A landscape with many valleys, sampled at points; each row gives a point and its height.
From any point a ball rolls to the lowest of the 2 points nearest to it. It stops when none of these is lower. Distance is the straight distance between rows; heights are no part of it.
<872> (h 6.13): [120 150 182 138  99 159 163  88  83 133 146 159 158  53 145 133 158 170
  88 129 127 135 144]
<623> (h 4.76): [122 109 137  99 101 131 129 117 155 122 111 109 165  85 122 127 109 152
 110 124 149 130 124]
<812> (h 2.65): [109 103 122 100 121 108 119 145 156  75  99  71 132 136 104 192  58 123
 122 118 149  97 130]
<806> (h 6.77): [129 129 135 167 141 181 150 102 138 177 163 169 133 114 188 132 190 176
 189 113 154 156 107]
<935> (h 5.25): [100 125 105 130 147 102 101 160  86 120 140 114  81 145 125 120 121 116
 108 158 103 106 139]
<350> (h 5.76): [158 147 176  93  78 129 146 111 172 142  85 125 165 145 131 112 117 109
 121 115 147 110  90]
<627> (h 6.42): [143 124 172 129 102 162 169  92 101 135 144 178 182  48 159 136 150 192
 108 110 148 151 127]
<1013> (h 5.84): [137 172 184 130  99 168 179  90  74 158 123 174 164  80 151 147 149 146
  85 110 116 132 138]
<1010> (h 4.22): [ 87 176  74 165 162 171 114 128 153 121 131  85  77 150 136 140 179  85
 137 171  82 170 157]
<745> (h 5.36): [133 136 166 120  97 147 161 121 135 142 138 153 174  61 146 100 156 124
  95 108 123 143 124]
<117> (h 2.98): [170  53  88 150 184  98  85 159 108 131 114 109 112 181 122 119 112 178
 174 137 169  92 105]
<1020> (h 5.77): [163 104 149 113  91 161 151 128 174 152 104 152 187  97 144 113 140 168
 146  94 179 146  84]
<521> (h 2.31): [159  66 113 108 129 120 122 144 150 130 107 117 162 136 111 112  89 159
 141 111 171 116 116]
<407> (h 3.24): [127 100  81 115 138 125 103 201 178 104  92  92  81 193 117 157 120  99
 141 148 125 113  85]
<823> (h 2.62): [144  54 111 151 177  98 103 147  98 114 161 137 143  89 134  76 135 131
 106 133 129 130 153]
<288> (h 2.79): [111 138  79 129 147 197 128 128 193 152 137  98 112 115 151 130 191 112
 181 145 114 169 105]
<41> (h 5.38): [115 165 112 150 111 147  76 151 109  99  81  72  88 182 111 168 107 132
 148 135 119 102  98]
<1114> (h 0.05): [117 177 150 142 129 146 168 128 104 159 158 163 135  95 142  99 159  97
 100 120 110 144 156]
<7> (h 4.88): [122 119 140 122 125 117 125  96  90 110 137 103 124  95 109 161  83 198
 130 131 158  86 142]
<809> (h 2.75): [131  89  88 140 154 116  76 156 125 111 114  90  93 168 139 173 117 204
 191 151 156  97  93]
<716> (h 3.18): [142 189 149 127  55 128 106  95 131 108  72  79 130 174 121 134 111 112
 129 104 120 120  98]
<123> (h 6.34): [159 160 122 147 150 184 175 137 139 182 148 188 162 112 171 116 166 135
 160 103 129 160 132]
<59> (h 4.45): [ 79 147 118 159 122 190 110  79 146 154 137 110 100 119 172 146 186 161
 182 151 136 147 105]
<762> (h 1.73): [131 136 117 163 168 123 136 147  87 163 179 143  99 129 151  99 164 136
 139 136 123 122 158]
<55> (h 4.95): [ 97 128 119 123 122 121 102 135 113  92 108  88 119 118 118 158 101 152
 113 151 128 108 136]
<893> (h 2.70): [128 107  66 125 151 160 111 177 170 134 112  85  75 174 135 152 152 115
 164 154 121 128  90]
<875> (h 3.49): [111 118 107 122 119 114  99 178 171  79  81  88 105 176 116 165 106 104
 119 147 125 113 103]
<160> (h 2.43): [124 162 147 114  76 114 109  99 146  99  78  90 142 148 127 130 120  87
  99 125 115 130 113]
<789> (h 1.51): [134  95  57 124 168 177 123 160 188 144 135  89  94 144 150 133 181 115
 187 143 119 161  94]
<785> (h 4.10): [127  82 123 111 129 118 125 118 125 113 143 114 152  74 121 122 107 163
 106 126 147 128 154]
<877> (h 4.15): [114 154 121 160 141 179 133 105 135 174 143 125  93 150 154 138 173 166
 195 144 140 126 117]
<126> (h 1.40): [159 138 194  86  85  86 148 102 124 122 111 161 139 161  97 120  97  81
 113 123 120 103 114]
<667> (h 4.65): [ 81 140 124 145 101 175 107  98 137 139 124 109 129  88 164 138 178 157
 146 149 140 147 109]
<1097> (h 3.34): [136 231 158 154 124 125 170 103  68 150 113 168 106 191 103 131 112  96
 120 107 106 128 153]
<1049> (h 0.41): [158  82 141  79 107  96 133 133 167 127 116 125 170 140 102 115  78 121
 122 112 143 117 116]
<480> (h 6.63): [153 151 120 167 179 179 162 118 134 179 166 188 140 124 182 124 185 164
 191 118 125 164 143]
<782> (h 3.14): [ 98  81 112 104 125 115 128 131 145  79 126  75 135  88 120 189  77 132
 104 118 153 111 153]
<190> (h 3.63): [ 91  77  97 114 128 130 121 143 173  76 120  85 145  75 148 173 116 150
 120 130 169 145 142]
<336> (h 6.02): [176 136 184  90  85 138 169 123 171 152 105 160 188 123 150 110 130 107
 120  93 142 129  92]
<486> (h 4.43): [104 177  79 142 156 167 122 132 180 142 137 104 104 131 129 112 176  73
 138 156  89 171 140]
<554> (h 4.53): [154 184 185 131  86 153 164 108  87 153  87 146 144 157 118 150 108 143
 119 103 132  98 103]
<817> (h 4.72): [118 188 109 127 142 138 140 129 185 151 141 140 126 123 126  84 165  51
 126 131 100 164 135]
<646> (h 1.72): [127 138 173  99  96  61 118  93  88  97 127 150 109 146  61 131  93  78
  93 136  89 103 148]
<987> (h 2.32): [148 170 134 122 169 124 183 141  85 169 164 221 147 120 144 100 131  88
 108  94  90 161 162]
<810> (h 3.72): [127  57  91 133 178  78 100 132  95  94 138  83 116 123 127 169  86 185
 145 124 167  94 149]
<93> (h 3.95): [103 226 116 194 149 153 125 102  92 143 144 128  77 176 114 103 155 121
 139 169  85 149 188]
<584> (h 5.35): [101 150  95 146 135 135  93 155 110 116 108  90  75 167 126 148 128 112
 133 153 108 106 120]
<964> (h 2.69): [142 121 111 143 145 145 130 151 117 169 144 133 106 141 146 106 154 142
 155 131 144 117 124]
<187> (h 3.83): [ 97 161 119 166 139 154 113 111  98 157 143 109  86 138 149 134 167 150
 164 157 125 115 140]
<166> (h 2.76): [157 220 180 131  91 114 171  84  89 138  98 160 119 190 117 128 114  78
 118  93 113 126 132]
<181> (h 1.49): [148 125 177 105 104  79 135  98  90 110 147 163 120 141  53 147  60 120
  90 127 107  81 151]
<1077> (h 5.30): [112 144 157 148 121 122 115  88  73 115 135 110 117 109 122 164 109 222
 153 145 155  90 122]
<120> (h 3.58): [144 133 136 126 128 132 152 155 119 162 138 155 123 142 130  98 133 113
 122 114 133 122 122]
<590> (h 3.33): [109 111 110 152 150 104  78 133  97 124 135  94  92 146 145 164 139 206
 175 155 136  94 111]
<730> (h 3.25): [ 89 101 118 108 132  91 107 154 124  91 140 118 119 105 119 124 119  94
  72 151  93 138 152]
<482> (h 1.84): [136  54 103  99 153  69 106 155 105  99 140 120 116 164  78 132  47 125
 123 128 130  99 148]
<824> (h 4.40): [139  85  91 109 117 152 108 156 194 133 113 114 157  97 147 110 155 129
 141 120 144 154  90]
<771> (h 5.07): [159  79 105 111 110 155 119 143 189 145 100 125 171 111 139 104 141 157
 160 109 177 146  76]
<234> (h 1.96): [116 140 150 105 102  83 102 109 110  84 101 108 116 156  82 144  79  94
  97 136  99 107 128]
<263> (h 2.95): [126  59  90 112 155  99 105 155 133  93 125  95 131 127 121 146  80 152
 125 128 154 116 146]
<845> (h 1.76): [114 137 162  97 104  75 128 115 108 120 129 151 112 139  94 105 122  60
  94 134  98 121 137]
<1134> (h 3.61): [105 127 136 162 139 117 105 115  78 146 152 116  98 125 152 142 160 195
 156 151 133 102 127]
<342> (h 4.08): [ 98  81  93 118 118 148 108 123 181  97 128 107 167  55 165 145 145 169
 136 131 171 171 112]
<565> (h 4.09): [ 96 201  88 183 163 167 108 104 127 134 139  97  71 172 124 117 170 118
 154 179  74 161 175]
<978> (h 3.62): [126 170 144 128 134 115 159 141 101 161 134 161 100 164 110 106 125  89
 118 122 119 116 137]
<698> (h 3.11): [ 87 115 103 119 132 105 106 174 152  91 120 110 100 130 131 134 141  70
  86 152  98 140 133]
<1103> (h 3.35): [104  87 130 100 131  81 117 129 115  98 168 140 136  77 103 107 109  95
  64 141  89 141 169]
<99> (h 3.59): [182  44 129 124 158 107 131 146 118 129 116 142 158 159  90 101  68 146
 137 108 175 101 124]
<807> (h 5.27): [168 182 122 121 166 133 178 155 173 164 144 211 149 148 131  83 150  78
 142 109 101 169 133]
<811> (h 0.67): [165  91 159 119 133  92 147 117  70 119 163 171 122 132  78 135  63 158
  90 119 124  88 167]
<406> (h 1.09): [113 159 119 151 146 152 145 136 118 163 168 141 116  98 151  96 173 112
 130 136 118 140 154]
<757> (h 4.98): [ 92 148 118 152  87 155  95 130 161  56  66  61 123 137 123 202 116 159
 146 133 157 132 104]
<452> (h 5.23): [105 161 118 170 100 152  72 153 121  57  77  57  88 171 119 195 115 153
 149 135 129 120 109]
<443> (h 4.44): [ 97 128 117 118 105 139 110 118 150  89  87  79 142 106 125 182  99 166
 133 136 161 120 115]
<833> (h 2.02): [154 183 191 107  73 106 158  79 116 124 103 150 133 159 123 110 123  60
 108 108 118 124 124]
<968> (h 4.96): [108 131 129 132 106 160 128 126 141 143 138 127 149  67 156 105 173 138
 123 131 132 147 120]
<272> (h 2.20): [120 122 145  89 107  80 107 122 148  71  96  94 134 162  91 168  58  90
 111 132 120 105 124]
<346> (h 3.90): [148 198 171 146  74 145 138 104  99 140  80 112 125 177 107 134 108 127
 134  99 130 100  98]
<592> (h 2.15): [138  95 120 159 171 102 124 148  74 140 182 146 115 101 149  78 157 130
 110 130 118 126 157]
<1016> (h 2.94): [110  80  85 111 139 109 104 192 182  97 130 118 118 122 139 119 145  73
 102 136 104 154 121]
<583> (h 6.84): [ 98 111 132 183 156 166 126  75 159 176 186 146 111 120 191 133 202 192
 194 118 140 162  94]
<1021> (h 1.31): [147  45  73 150 182 105  77 154 135 111 113  97 115 161 140 150 128 186
 177 141 171 113 105]
<864> (h 3.32): [143  44 109 131 168 106 111 123 119 105 148 122 162  78 123 101 108 143
 114 119 155 132 156]
<294> (h 2.28): [138  39  92 100 154  87 104 164 152  99 124 111 146 145 103 127  69 109
 117 120 145 128 137]
<524> (h 5.33): [126 136 140 104  86 143 121 122 160 136  86 105 158 121 125 129 125 145
 128 127 151 121  95]
<174> (h 1.20): [136 167 161 132 140 142 182 121  66 164 162 191 141  94 151 119 144 111
  86 106  98 139 159]
<853> (h 1.08): [152 104 171  68  95  74 133 111 147 114 128 145 155 142  90 119  84  88
 109 130 123 115 128]
<366> (h 5.79): [172 125 173 105  99 140 178 128 153 151 129 181 197  88 155 102 139 105
 107  80 122 144 109]
<562> (h 2.68): [135  55  91 101 146  89  97 181 162 109 128 133 138 139 115  96 114  81
 112 122 118 146 121]
<644> (h 3.16): [145 170 138 125 165 115 177 150  72 170 150 205 108 165 123 113 116 100
 118 110 110 131 157]
<32> (h 4.97): [141 199 128 129 144 133 171 131 188 152 149 182 151 119 132  76 165  55
 130 120  98 171 138]
<243> (h 6.87): [ 98 116 110 182 167 144 116 100 142 160 194 136 112  87 184 116 216 160
 181 128 120 162 132]
<61> (h 3.71): [116 226 135 169 139 136 154 113  83 150 131 152  93 181 105 112 129 102
 126 136 106 136 169]
<1002> (h 4.26): [131  89 116 122 159  88 109 127  81 102 145  97 108 126 104 155  68 186
 132 135 144  76 152]
<738> (h 5.16): [101 130 131 128 137  96 102 129  68  95 137 105  96 121 102 139  92 145
  94 158 103  92 152]
<1126> (h 6.38): [144 110 162 116  93 156 161 101 137 135 125 155 186  68 140 129 130 191
 124 105 173 145 111]
<38> (h 1.63): [112 163 144 111  89 118 118 102 157 120 105 109 144 114 141 107 148  60
  89 125 108 148 123]
<186> (h 2.01): [115 147 163  98 100  93 135 104 135 122 135 144 137 106 121  91 145  47
  85 127  97 143 135]
<657> (h 1.44): [155  59 132 109 141  74 126 122  88 111 168 147 124 137  64 127  51 131
 102 121 132  95 165]
<429> (h 3.60): [116 131  94 119 112 178 116 136 194 148 113 104 134 103 154 129 182 110
 149 133 127 156  91]
<533> (h 5.78): [169 185 119 134 161 172 177 149 167 181 136 190 149 153 139 105 153 114
 157 117 115 164 129]
<142> (h 3.48): [114 116 156 118 119 106 140 118  97 117 177 153 137  59 114  91 134 110
  58 132  91 134 166]
<299> (h 4.16): [178  63 114 141 161 113 116 162 103 143 116 139 121 177 114  98 100 162
 153 122 167  95 111]
<1046> (h 5.29): [153 173 184 120  90 160 177 102  98 163 101 164 165 118 140 146 132 139
 102 103 130 123 114]

For each start below, name the point where the ball stops.
<817> | <1049>
<524> | <1114>
<1103> | <294>
<627> | <38>
<667> | <1021>
<1020> | <789>
<243> | <1049>
<583> | <1049>
<1097> | <1049>

Call two points neighbours if one is among the 2 nearest of the other. Go from one point of each pair to the other, from neighbour to neighbour, staying as low as possible. Name the highest point that can't be avoided.
<294> and <1021> | <1077>
<1021> and <1049> | <299>
<789> and <1114> | <336>
<38> and <811> | <186>
